Points on a hilly landscape, in no order, each with its height.
A ball rolls from a point to the lowest of its 2 nearest points, and stops where none of them is lower. Distance is the straight distance between rows; heights are no part of it.
raz: [-25  14   2  19   6   8 -17  19   1 -13  14  -9   7   4 -12  10 -23 -22
  17   1   6  21   6   3  -7  -3  -3   2   4  -2  -2  13   9 -11 -19   0
 -36   2   4  -1   0  -1]  (h 4.09)
lafup: [-19 -15 -14 -10   0  -1   0   3  -2   5   8  -1 -10 -13   2  12  18   3
   4   6  -8   7 -10   0   2  -3   8   0  16  11   5  11  -2 -18 -27 -13
  18 -11   8  17  21  -6]  (h 6.12)
Dopug: [-12  12  23   9  10   4   4  15   6   5   2   1  18  17   8 -12  -4  -7
   0  10  -4  -2  -8  -6   5   5 -16 -21  -2   3  12   2  -2  17  17  23
  12 -14   4 -15 -12  -9]  (h 2.94)
Dilu: [ 22   9  20  -4  -1   5   8   0   5  13  -6 -13  -7  14   6 -27 -11  14
 -23 -11   9 -10   5 -18   7   7  -6  -6  -2   7  34  -6  17  13  29  14
  11   7 -19 -16  -8 -14]  (h 4.87)
Bifaf: [ -6  22 -12  21  11  -1 -16  15   9 -13  17 -14   1   6 -17  12 -22 -25
   9   6   5  15   6   9   4  -1  -6   9  -7  -7   8   5  -1  -6 -15   4
 -42  12   0  -9  -6  15]  (h 3.45)
vabu: [-22   3 -14   2  17   6 -15   2   1  -2  12 -24 -14  -5 -19  21 -11 -15
   9  10  -8  16  -8  16   8   1  -9   5  18  -9  19   3   3  -6 -22   2
 -14  14   3   1   7  11]  (h 6.01)
ridu: [-11  27 -26  25  12  -9 -15   5   9  -6  17   0 -10   0 -10  17 -20 -15
   1   8   6  23   5   7  -1 -13   2  19  -3  -5  17  -3 -15  -6 -22   2
 -38  12   4  -2   6  22]  (h 2.69)
Kuner: [  8 -18 -21 -20 -14   1  19  -2   2  17 -13   6  -5 -13  10  21  15  13
 -10  11 -23 -11  -7  -6  11   7  -1   6   2   8  -7  -1 -15   5  -4 -11
  18   2   5  -6 -18  13]  (h 6.02)
gudas: [ -3 -10 -30  -5  -8   0 -10  -4  12 -16   7  24  10   1   3   8   9 -10
  12   7  10   3  -1   4  -1  -4   2   9   2  10   4  -7  -3  -5 -24 -12
   5  -2  23  17  12  -1]  (h 4.05)
zev: [-22   1  -6  13 -12 -36   7  15 -31  18   9   1   2  -9  23  23  -9   9
 -10   1   0   2   6 -14  -5 -22   9   2   8  -2 -28  26 -28 -21  -8 -11
 -28 -12 -11   7  13  11]  (h 5.10)
lezed: [  2   8 -17  14  -5  -1 -21 -15  10 -19   7  11  -4   3  -8  16  -8   1
  11  -9  12   4  19   2 -10 -20   9  24  -3  -6 -10 -13   1 -16 -12  -1
 -36   3  10  13  16   6]  (h 4.83)
Nuzo: [  3  -7   6   4  -9   2  35  11   2  26 -13   7  24  10  22  -6  -4  -5
  -9  -4 -16 -19   6 -24  -2  10 -15 -27 -23  10   0   4  -9  -2  13   2
   8 -14 -15  -9 -21  -4]  (h 2.47)
Varum: [-30   2  15 -10   8   5  -2   7  -2  -8 -15  -7  17   4  -9   6  12   0
   6  26 -24  23 -29  20   2  19  -6   1  23 -14  -7  -8  -9  18   2  19
  22   2  15 -11  20   4]  (h 4.73)
dalod: [ 11 -26   5  -4  15  14  10  11  -7  -7 -15 -10   9 -14  -6 -25   0 -13
  20  -3 -13   6  -5  -7   9  30 -18 -21 -10 -12  20 -11  19  18  12   8
  35   0 -14   5 -23  -2]  (h 5.25)
velen: [-18  -9   0   9  13  12  -3  20  -7 -13   7   9  14  -4   0  -6  17 -21
  20   2   0   2  -8  -3  -1  13  -3 -18  -7  13   8  14   8  -8 -18  -5
  27 -10   7  21  14 -19]  (h 5.51)
gepo: [  1   0 -17  -8   2  -5   3 -11  -3  17  16 -14 -37 -16  -2  21  11  18
  -2   5  -3   7   4   0   1  -9  14  13  12  -1  15  10  -4  -4 -11  -5
  -7   2  -6  16   5  22]  (h 6.88)
forag: [-13  24  15  14   7   9 -31  15   6 -27  14  -4   6  11 -10  -4 -18 -12
  20  -2  20  12   3   7  -6  -8  -3   3   2   1 -10   3  12  -1  -9   7
 -24  -5   9  -3   5 -13]  (h 4.58)
dorib: [-15  -6  -7  -2  -8  -5  13   7  -1  11 -16   9  24   9  12  20   2  -1
 -11  17 -26   3 -19  11   8  -7  -6  -3   9  -7 -16  -5 -23  16   7  -6
   8   3  14 -20  -7  19]  (h 4.95)
tukod: [ -4  -3  17  -6 -12   1  20   2  -9  29 -23  12   8   7  12   4   2  20
 -29   8 -27  -4 -15 -14   3   5  -8  -7  11   4 -18 -10 -30  14  10   8
  18  -8   9 -31  -3   1]  (h 5.69)
fep: [ -7 -19  -2   9  15  17  -1  20 -10 -13   6  -3  10 -10 -11 -14   1 -29
  22  -2 -10   6 -12  -3   7  17  -4 -30 -12   5  23  12  23  -6 -18   3
  34  -2   4  23  10 -17]  (h 5.83)
Vikoz: [ -3 -10 -26 -13  -2   0  -2 -17   5   9   4 -16 -28 -18 -21  24   3   1
   6  -6  -3   1  10   9  -2   0   8  19  11  -6   4  -1   9 -14 -13  -9
  -5  14  -3  17   9  20]  (h 7.06)
fonis: [ -2 -11  11   8   6  -9  18  19  -5   3  15  21   0  -7  25  -7  20   9
 -17  12   9 -16  10 -20   1   7  11 -11 -15  24  -6   5 -21  -9   4  -7
   9 -27  -4   2  -3 -24]  (h 6.61)
Zatoz: [ 19 -15   2  -3   3  10  -5  -2   3 -15 -18 -14  14 -10  -8 -23 -10 -15
  20 -15   6  -2  -2   1   0  15   3 -13 -22 -11  -4  -3  32   1  11 -14
  17  11 -21  19 -21   3]  (h 3.64)
Tud: [  5 -11 -14 -18  -9  -2   9 -12  -5  15  -9 -16 -15 -13  -4  23  17  13
  -8   7 -16  -3  -1   6   2  -7   5  15  11  -2 -12   4  -8  -5   1  -2
   9   5   1   1  -7  22]  (h 5.67)
dato: [  1  20  22   0   3   8  -8   0   2  -2   5 -12  -5   8  -3  -4  -6   5
  -7  -4  10  -2   5   2   0  -8  -2   2   2   1   1   6   8  10  18  12
  -6   0  -6  -5   0   1]  (h 4.12)
Bod: [-32   9  20   4   7   4   8   7  -2  -5 -15   2  32  15  -4   5   3  -2
   6  19 -19  18 -25  14  -1  12 -13  -7  11 -13 -18   0 -15  21  18  22
  17  -3  12 -17   7   8]  (h 4.17)
Tif: [-14  25 -13  19   7 -24  -1  12  -8   4  23   8  -6   0  31  11  -5   6
 -17  11   7  14  -9 -11   0 -24  14   3   6   7   9  15 -30  -5 -12  -4
 -26  -9   2  -5  15  11]  (h 4.13)
Meker: [ 34  11   5  -9   0  -3   0 -22   0  14  10  -2 -38   2  -4  -1   8  25
 -26  -4  10  -4   3   6   6 -12   9  18  11   2  11  -1   2   8  12  11
   2  15   8 -13   7  14]  (h 6.66)
Kos: [ 27   7  -5  -7   0  -3   1 -13  10   1  21   3 -25  -4   5  -4   6  23
 -12   5  16   6   0   0  14  -6   7  10   2   5  33   0   2  19   3   9
  -1  11   5  -9  -4   6]  (h 6.45)
Rese: [ 10 -10 -29 -17  -6  -3   1 -24   5  -1  -9  -8 -19 -10 -17  19   8  -1
   9 -10  -6 -14  13  15  -8 -10   6  20   3 -15 -19  -8   4 -16  -9 -15
  -5  16   5  11   3  19]  (h 7.22)
Pobe: [  3 -18   3   2   8   6   8  14   2   5   9 -18  -2 -10   9  -2  -3 -12
  12  -3  -7   0   4 -19   2  12  -3 -28 -15   7  18  15  13  -6   4   9
  -4 -12 -31  12 -22  -1]  (h 3.67)
Rumu: [  4  15   4  -1   5  -2 -17  -1  10 -28   4   1   7   7  -7 -11   0  -5
   5   5  17   1  -7  18   1  -1  -6   4   2  -3   9 -13  12  13   8   6
   6   4  12 -10  -6  -6]  (h 5.38)
defig: [  6  -9 -16  14   1   7 -25  -8  10 -32  -5   3   4  11 -19 -11  -7 -19
  22 -18  18   1   8  10  -7  -1   8  10 -10 -17  -9 -25  32 -20 -15 -10
 -27   6   4  10   3  -9]  (h 4.81)
seped: [ 10  20  14   5   4  -1  -4   0   7   1   6 -15  -2  13   1 -15 -12   8
 -14  -5   7  -3   2  -2   7   2  -9  -3  -2   2  28   3  14  14  23  23
  -3   4 -11 -16 -10   0]  (h 4.49)
pefi: [ -2 -18   2   7  13   5  15  19   3   7   5  -6   3  -3  19 -13   9 -11
  12   5  -9   2   3 -17   4  16 -15 -32  -9   4  30   4   1   1   9  15
   9 -18 -17  -3 -22 -10]  (h 2.92)
pon: [-18 -15  -2  11   5   2   7  19  -7  -4  23  12   6  -5  11  -1  17 -16
   8   4   5   4  -2 -15  -2  10   8 -17  -6  18   5  17  -4 -22 -23 -16
  11 -21   0  31  16 -25]  (h 5.90)
Sulat: [ 12  26  31   5 -10   4   2   2  -4  11   8 -12   3  16   4 -17 -15   7
 -17 -17  15  -9  16 -14  -2   0   5  -2 -10  14   6  14  10 -12  20   5
 -26  -3 -25  -1   6 -17]  (h 6.21)
nof: [ 16  15  -5   0 -10  -8   0 -11   4   2  12  25 -11   9  15   1   6  18
 -18   3  13   3  -8   4  -4 -27  10  14   8   5  -6   1 -15   9  -1   2
  -8   4  24 -11  19   7]  (h 5.68)
vezu: [ 34  13  21  -9  -8   6   2 -14  -5   9 -10  -4  -4   9   8 -32  -5  24
 -26 -13  19 -13   4 -11   2   3   0  12  -2  11  19 -11  20  11  22  -1
  13  16 -14  -6   1 -12]  (h 5.21)
ton: [ 31   9 -15  -5   2 -13  -7 -15  13 -16   5  -3  -7   9 -13 -18  -5   1
 -11 -11  20 -11   0  15  11  -1  -2  15 -11 -11  20 -14  21  13  18  -5
  -8  22  -5 -15 -12   7]  (h 5.80)
sipa: [ 13  -4   9   1  -4   6  27   8   6  23 -16   9  10  13  18 -16  -6   3
 -11  -9 -11 -16   7 -25   4  13 -18 -20 -15  10  23  -8  -2  15  17   7
  10  -8 -18 -18 -24 -10]  (h 1.51)
kena: [ -9   7  17  -8  -2   2   5 -10 -16  23 -16 -13 -14  -5  -4  10  16  19
 -21  13 -24  14 -18  20  -3 -10   5  11  33 -10 -22  -3 -24   5  14  14
  16   3  13 -13  13  22]  (h 5.02)
Bak: [  6 -24   0   2  17  18  -2  14 -13 -18   3 -11   0 -13 -11 -22   4 -20
  25   1 -10   9  -8  -3  15  28 -15 -24 -10  -3  33  -5  22   5  -4   1
  41   5  -4  18  -2 -15]  (h 5.64)
zakit: [ 17  -1  -2   0  -7   4   7  -8   9   2  -6 -15   7   3  -8  -1 -15  -6
  -1 -12  -2 -13  11   1   2   1  -1  -1 -15  -7   2   5  21   2  16  -1
  -6   7 -27   1 -19  16]  (h 4.51)
vepu: [  3  -4  -3  -3 -25 -12  23   2 -10  11 -11  18  33  13  20  13  -6  -3
  -4   0  -6 -19  -2  -7   0  -9  -7  -5 -18  10 -33  10 -20   2   4 -14
   2  -3   2   2  -8   4]  (h 3.93)
subu: [ -8  -9  -1   7 -14   3  -9  -1  -5 -12  -3   8  10   4  -8  18 -16 -14
  24 -15  -2  -1  19   4 -14 -17   4   8  -3  -5 -39   9   3 -14 -12  -7
 -30   7  -5  18   7  -1]  (h 4.41)
Pid: [ -8 -15   1   0   6  -3  11  13  -2  -2  17   6  -4  -9  19   1  26   1
   0   7   6  -1   4 -16   0   6   7 -12  -7  20   7   9  -9 -12 -10  -7
  13 -21  -3  18   1 -17]  (h 6.25)
Kod: [ -2  -7   5   4  -1   7   2  19   1  -7   5  20   5   1  15 -10  14   3
  -2   9   6  -2  -5  -6  16  17 -14 -13  -4  15  17  -4 -10  23   4   4
  17 -12   9 -10 -12 -12]  (h 3.03)
foga: [  3 -16  -6 -21  -1   0  -4 -24  -6 -12 -20 -16  -5 -17 -27  -4   0  -2
  27 -16   3  -7   4  14 -10   9  10  15   3 -15 -25 -10  25 -15  -8 -16
  14  12  -9  23   4  -1]  (h 3.04)
daso: [-10   7   6   4  -6   3   1  21   0  -6  -1  29  19  11  17  -4  11  -3
  -9  16   1  -5 -15   0  13   7 -12  -8  -6  12  -7   1 -22  20   4   0
  14  -6  25 -14  -4 -10]  (h 3.92)
fuv: [  3 -14 -24 -12 -10   2  -9 -14   9 -10   3  23  -4 -10  -7   2  21   8
   8  -1   8   3  -2   8  -3  -2   7  15  10   5   1 -16   3  -2 -20 -23
  24   0  32  18  23  -9]  (h 4.52)
nivin: [ 15  15   4  -7  -5  -6  -8  -7  11 -13  -4  16  18  22   2 -11  -3  -2
  -9   2  15 -11  -3  15   5  -6   0  10  -7  -4  -1 -13   6  20  11  -1
   0  10  22 -20   0  -1]  (h 4.99)
sume: [ -7   2 -23  13  -3  -2 -19  -5  12 -26   8  18  16  13  -3  17  -5 -12
  16   4  10  -1   7   7 -10 -19  -2   9  -5  -7 -11 -12  -2 -15 -19  -4
 -28   0  19   8  15  -3]  (h 4.97)
pege: [ 11 -15   1  -4   3   6 -11 -10   3 -24 -23  -6  16  -7 -17 -28  -9 -20
  27 -17   8  -3  -6  17 -10  17   9   1 -23 -23 -27 -12  37  -8   3 -18
   7  17 -19  19  -8  -5]  (h 3.01)
gidef: [ -4  -4  23   1 -12  -2  14  10 -11  20 -21  30   0   3  16  -6  10  25
 -33   7 -26 -16 -13 -22   3  22  -5 -12   3  11 -23 -12 -43   5  11   4
  17 -20  10 -32   0 -20]  (h 6.03)
ros: [  0  -9  22   2  18  11   7   5   0  -4 -17 -13   8  -7  -6 -31 -12   0
  15 -14 -10   2  -2  -8  -2  25 -19 -20  -5 -15  18  -6  26  17  29  18
  27  -6 -27  -2 -26  -7]  (h 4.89)
mep: [  1 -10  -9 -16   7   7 -15 -13   0 -18   1 -17  -7 -12 -21 -13   0  -4
  16  -6   6   3   5  11   1  11   4   6   4 -10   0  -7  31  -6  -6 -10
  16   6  -3  21   5  -3]  (h 2.17)
beluf: [  6 -17 -27 -12 -13   2   1  -4  10 -15  -5  17  15  -2   3   7  11 -15
  16  -3   1  -6   0   6  -2  -6   0   1 -16   3 -15  -9   4  -8 -20 -22
   9   3  18  22   8   3]  (h 3.55)
dudab: [-10   8 -10   2  16   6 -24  -6   7 -19   7 -18 -18   2 -31   5 -10 -12
   6  -5  13  10  11  21   1   2  -3  18  10 -23   0 -14  18  -6  -8   1
 -23  16  11  -4   4   6]  (h 5.43)
ledip: [ 10   1   0 -11  -1  -9   1 -14  -7  13  15  -5 -40 -18  -2   8  21  31
  -6   2  11   4   4  -7  -5 -15  23  15  13  11  -3   6 -10 -14 -10   0
  -1  -9   2  12  11   2]  (h 6.67)
nosaz: [ -8  -1 -13  11  10  14 -21  -6   6 -22  -4  -6  -8   6 -29  -2  -9 -19
  20 -17  13   6  17  19  -2   5   2  20  -4 -24 -12 -19  26 -11 -12  -8
 -35  15   5   0   4  -2]  (h 5.12)
tovaz: [ 17 -18 -11  -5   1   8   3  -6   6  -8  -8 -20   5  -8 -11  -1 -13 -19
  14 -14  -2  -4   4   5   0  15   1 -10 -18 -14  -7   4  35  -2   5 -12
  -4  13 -24  11 -19  14]  (h 4.11)
gab: [ -1  -9  26   6  -3  -9  18  14 -15   9   0  26   7  -4  21  -9  15  17
 -29  10   9 -14   2 -17   0  11   7  -9  -4  21 -22   1 -35  -6  14  -2
  10 -27   9  -8   8 -37]  (h 6.69)
fidiv: [ 17   1   6 -11  -3  -6  -1 -24  -5  13   6 -14 -43 -14  -8   6  14  33
 -11  -8  11  -1   5   3  -3 -10  16  21  15   2  -4   4   4  -5   4   1
  10   6   0   4   2   8]  (h 6.84)
Sab: [ -7 -13 -10 -15  -4  -5   6 -13  -8  11   3 -10 -25 -18  -4  16  21  17
   6   3  -3   0   0  -6  -3  -5  17   8  14  14  -6   9  -5 -26 -26 -13
  12 -10   0  25   8  -1]  (h 6.41)
loz: [  2  -8  24  -4   0  -5  33   6   8  36 -27  -4   0  11   7 -20  -3   3
 -12 -11 -23 -13  14 -26  -9  15 -16 -21  -2   1  22 -10 -10   7  21  12
  14 -11 -18 -25 -26 -17]  (h 2.46)
filu: [ 14 -23 -23  -9 -11  -2  -1  -7  12 -16 -14   9  18   4  -2   5   4 -25
  21 -12   4 -16   3  10  -6  -7   4  -1 -26 -12 -25 -12  14 -15 -12 -18
  -6   8   3  17  -1   7]  (h 2.95)
zevez: [ -5   1 -21  -4  14   1 -18  -7  12 -15  15 -18 -16  -4 -26   9  -2  -9
   8   5   4   9  -4  13   6   0  -4  10  11 -16  27  -6  12  -2 -17   2
  -9  17  10   1   2   8]  (h 5.74)
nuvog: [ 22 -20 -12 -20  -6   5  -5 -13  -4 -10   3  14 -21 -19  -4  -7  22  24
  -9   6  10   3  -6   2  18  20  -1   7   7   4  19 -19   3  21 -10 -15
  31   6  16   2  -7  -4]  (h 5.36)
mevag: [-20  21  25   9   5   3  -3   8   5   4  -8  -8  21  22  -3   1 -10  -6
  -3  13  -7   7 -17   9  -1   0 -19 -13  10 -14  -1  -3  -5  21  24  27
   4   1   6 -26  -4   6]  (h 3.59)
burob: [ -3  19 -11  10  -3  -5 -13  -5   6  -6  18   6 -16  -1   2  16  -4   7
  -1  -4   9  12  17  -6  -7 -20   8  18  -1   2   2  11  -7  -6 -12   0
 -31   1   0  12   8  12]  (h 5.14)
Vipe: [ -8   4   5  -5   3   4 -11   6   2  -8  10  -9 -11  -1  -5   7  -4  -1
   8  -1   1   4   6   8  -3  -1   3   1   8  -2  -3   9   8   1   1   5
  -9  -1  -4   8   4   4]  (h 3.63)
dipu: [  0  10  13  12  -9   7 -22   1   3 -27   0  13  22  12  -4  -6 -16 -15
  22 -17  16   1  12   7 -13 -14  -3   1 -12   0 -20   5  12  -3  -4  -2
 -23  -5   1   8   1  -8]  (h 4.74)
zugi: [  9  21   7   4  -9 -12   4  -6  -7  11  16  -1 -15  -2   8   5  -5  17
 -19 -11  10  -4  18 -17  -3 -16  15  10  -7  12  -1  20  -7 -13   4   5
 -26  -5 -19   4   9  -2]  (h 5.70)
Vum: [ 11 -15   1  -6  -6   4  -6  -6   1 -16 -19   8  29   6  -7 -10  -3 -23
  26 -14   4  -8  -2  18 -11   3   8  -5 -22 -15 -30  -9  18  -5  -4 -13
   4  10   0  19   1  -1]  (h 2.22)
nen: [-18   6  21  -6   1   0   3  -9 -15  16 -13 -19  -6   0  -9  19  -3   9
  -3   3 -22   5  -8  13  -3  -7  -3   8  21 -15 -31   5 -14   4  16  12
   1   4  -5  -5   3  17]  (h 4.61)
runi: [ 26  25  -9   9   9 -12 -12 -20   8   0  27   3 -34  -2  -7   1  -3  19
 -15  -3  21  11   6  -1   1 -13  16  19   4  -1  32   2  -8  12  -5  12
 -20  13   6  -1  11  16]  (h 6.20)
Rutep: [  5  -9  -4  -3  -9   0 -12 -17  -2 -12 -10  -1   3  -5 -15   8  -6  -4
  20 -15   7  -9  16  11 -14 -14   5  13  -5  -8 -34   0   9 -11  -7  -8
 -12   6  -4  18   5   1]  (h 4.07)
bugo: [  5  -3  -3 -10  -3   1  10 -16 -10  23 -10  -8 -19  -6  -4  19  17  19
 -16  12 -21   4 -11  18   5 -10   5  18  23 -12 -13  -2 -21   6  14   2
  11  14  12 -17   0  29]  (h 5.35)
ziv: [  2   9  13  -4 -15   2   3   2   0  -5  -9  14  25  15   7  -3   0   3
  -2   4   5  -6  -3   3   2  -3  -5  -3 -11   8 -15   0  -7  17  11   0
  13  -1  12 -11  -2  -8]  (h 4.54)
Zolam: [-36  -4  -4  -2  15   8   1  14 -13   3 -10  -8  19  -5  -2  13  10  -9
   0  26 -35  22 -31  24   8   5  -3  -2  30  -1   4   0  -9   3 -15   0
  23  -1  14  -8  26   0]  (h 5.34)
biv: [-11  -1 -12   5   4   6  -8  19   4 -18   8   9  22   7   2  -3   2 -25
  18   9   6   4 -11   8   1   3 -10 -14  -4   7  10   1   4   1 -18  -6
  10  -3  18   7   4  -7]  (h 5.06)
poma: [-27   9 -11  17  -1 -23  -3  14 -14   3  16   4   2  -8  27  16  -7  -1
  -4   7   4  12  -1 -10  -8 -20   9   2   8   1 -13  18 -21 -15 -15  -9
 -30 -11  -3  12  16   4]  (h 4.66)
dum: [  6  33  16  12  -5  -2   2   6  -4  13  21  -7  -3  14  11  -5 -18   7
 -24 -10   9  -5  12 -19  -2 -10   8  -1 -12  14  14  23  -7  -8   7  15
 -35  -3 -19  -4  12  -5]  (h 5.96)
lilit: [ 15 -10 -18 -24  -7   0  -6 -17   4  -6  -2  17 -18 -17  -4   0  19  19
  -4   1  13   2  -3  10   3   2  11  16   7   6  -1 -19   3  10 -12 -15
  23   4  23   9   5  -1]  (h 4.91)
Volig: [  8  22  -6   6  -2  -7   2  -7   0  15  20  -1 -33  -7   0  12  -7  14
 -15 -10   4   6  22  -9   4  -9  15  23  -9   4  10  15 -11  -3  -1   6
 -29   3 -17   6   4  20]  (h 5.44)
veg: [-15  31 -24  22   9 -17 -11  11   0  -4  19   7   3   4  16  16 -11  -9
  -1  17   3  16  -7  -2   0 -20   1   5   6   5  11   8 -23  -3 -20  -1
 -33   3   6  -3   6  19]  (h 3.48)
Dal: [-34  -6 -10  -1   8   4  -2   7  -6   0   6  -6   0  -8  -2  11   8  -9
   4  15 -20  15 -22  14   6  -5   3   0  28   5   7   9   2  -8 -23  -6
  17  -6  15   9  29  -7]  (h 5.79)
pak: [ -9  -8   3 -14   5  11  -2  -3  -2  -5  -4 -17  -3 -11 -12   1   1  -8
  14   2  -3   3  -3   3  -3   8  -1  -5   5  -5  -2   6  19  -2  -5   1
  19  -2  -6  18   1  -3]  (h 2.96)
zag: [-12  -1   4   4  -4  -4  18   9  -1  25 -18   7  14  12  22   8  -2   5
 -24  16 -27  -2 -21  -8   6  -2 -13 -10  15   0   0  -5 -26  20  16  10
   9  -3  13 -37 -10  12]  (h 5.37)
Zimel: [ 10 -15  -8  -6  -3   0  -7 -24   2 -12 -23  -9  -8  -6 -21  -4  -2  -8
  19 -27   9  -9  13  19  -6   0   9  17  -6 -20 -37 -20  23 -12  -2 -16
 -14  18 -12  15  -6   6]  (h 3.65)
ropum: [ -5   1  22   9   8  16  -4  16  -2   5   6 -14  11   2  -1  -9 -13 -16
  14  -7  -2   2   5 -11  -5  14  -5 -30 -12   2   9  16  24  -3  12  13
  -7 -14 -28   2 -22  -8]  (h 4.19)
Sot: [ 10   4  -3   2  -4   0 -20  -9  10 -26  -1   4   5   3  -7  -5 -10  -9
  13 -16  18  -1  16   6  -9 -10   4   8 -11  -1 -11  -4  22  -7   3  -9
 -19   6  -8  10   1  -3]  (h 4.44)
zir: [ 34  10   3 -10  -7  -6  -6 -19   6  -5  -2   0  -6   0   0 -23  -6  19
 -15  -9  21 -13   4   3   1  -4   8  21  -5   5  10  -6  25   7  19  -8
   9  19 -10  -5  -4  -2]  (h 5.50)
viz: [ -4   2  32   6  10  17  -3   4   0   3 -12 -17  14   4 -14 -17 -13  -8
  18 -11  -5   4   1  -5  -5  22 -11 -26  -4 -15   1   2  28  12  24  22
   6  -5 -28  -4 -24  -1]  (h 4.59)
Purez: [  8   7  38   2  -5   0   9   2 -10  22  -4 -11  11   5   3 -21 -13  12
 -11 -18  15 -21  18 -19 -11   3   5 -16 -18  15  -5  16   8 -26  21   4
 -16 -16 -34   2  -4 -25]  (h 6.43)
Vepir: [ 16  20  -9  11  10  -8 -15  -9   7  -4  29  14 -23   5   2   3   3  16
 -12  12  18  17  -9   4  -1 -24  12  14  15   7  18   0 -18  11 -14   8
 -12   5  24 -12  14   8]  (h 5.95)
lif: [-11  -9  22   5  14  -4  16  17   5  18 -11  11  -8   0  21 -19   3   5
 -24  11 -25   5  -5 -15   3  16 -12 -24  16   3  20 -10 -33  20  16  21
   6 -20   8 -40  -9 -20]  (h 3.95)
rapo: [-18   5 -27   2   9  -9  -5   2   4   0   7 -14  -9  -5  -9  21  -4 -12
  -1  23 -12  17 -20  25   8  -9  -4   3  27  -5  33  -5  -9  -2 -19  -3
 -10  18  14  -5   9  20]  (h 6.30)
kugun: [ -2  12  -3   3 -12 -12  -7  -8  -6   2  14  14 -15  -3  13  12   3  15
  -7   0   4   4   3  -2 -11 -32  13  15   9   5 -14  12 -15  -5  -4   2
 -18  -2  10   2  20   8]  (h 5.42)
veges: [ 29 -28 -18 -18  -9   0   8  -8   3   2  -3   7 -20 -25   2  -8  15  19
  -5   1   7  -7   3  -9  18  15   3   2 -11  10  21 -12   5  15  -2 -14
  28   2  -1  11 -17   4]  (h 5.76)
nudo: [-18   3   7  -9   0   7 -11  -6  -5  -1  -4 -15  -7  -2 -14  16   1  -2
   8   2  -9   4   0  21  -5  -6   1   9  15 -15 -20   1   1  -2   0   0
  -3  10   6   4  12  11]  (h 4.14)
ronu: [ 10  10  35   1  -8   4  16 -11 -13  31 -23 -20  21  10  -3 -15 -14  11
  -5 -20   3 -21   8 -20 -12   6  -2 -10 -11   4  -2   8   9 -15  22   7
   3  -1 -36  -1 -13 -13]  (h 6.63)
vof: [ -1   8 -23   8   4  -6 -18   7  17 -28  13   8  15   9  -6   2 -11 -24
  19   8  12   5   0   5  -4  -6  -4  -1  -6   1  11  -3   3  -7 -18  -4
 -16   3  12   7   2   2]  (h 4.60)
mamo: [ -1  -7  23   2  -4  -8  27   7 -13  26 -16  19  10  -4  14  -8   7  20
 -29   3  -9 -24   4 -24   1  16  -6 -10  -1  16 -22  -3 -41 -10  13   2
  13 -21   5 -20  -3 -27]  (h 6.36)
Resa: [ -9  -8   0   8 -11  -9  25  12  -9  25  -7   8  24   5  27  10   1  -2
  -7   5 -12 -17  -2 -20   0   0  -8 -15 -11  12 -21  15 -22  -8   8  -3
   2 -17 -10  -4 -15   1]  (h 3.28)
rez: [ -3 -15 -14 -13 -25  -6  17  -2  -5   8 -15  17  30  10   9  19   1 -12
  -2   8 -17 -12  -9   7   5  -6  -4   0  -7  -8 -35   1 -21   9  -2 -17
   6   7  11  -8  -7  16]  (h 4.46)
gefog: [ -4  -7  24  -1  12  -9  28  10   7  34 -18   0  -4  10  15 -16   0   6
 -26  -2 -25  -7   8 -27  -7  13 -10 -20  12  -2  17 -10 -24   6  20  18
  10 -18  -5 -36 -10 -23]  (h 3.19)
niv: [ -1  -6  13  14   9   5  14  25   2   5   2   7   6   5  19 -14  10  -4
  -3  11  -7  -3   0 -18  11  17 -21 -29  -8  13  26  -2 -11  18  13  13
  12 -20  -4 -18 -19 -17]  (h 1.86)

For each start below, name the point where the ball stops.
dalod | niv
nuvog | Vum
Sab | niv
tukod | sipa
veges | Vum
Meker | lezed
ronu | lezed
Purez | lezed

Write out the way that a ball takes from each point below.
fidiv | Meker > Kos > runi > Vepir > nof > kugun > burob > lezed
gab | mamo > gidef > tukod > zag > dorib > rez > vepu > Resa > Nuzo > sipa
Bak | dalod > ros > viz > ropum > Pobe > pefi > niv
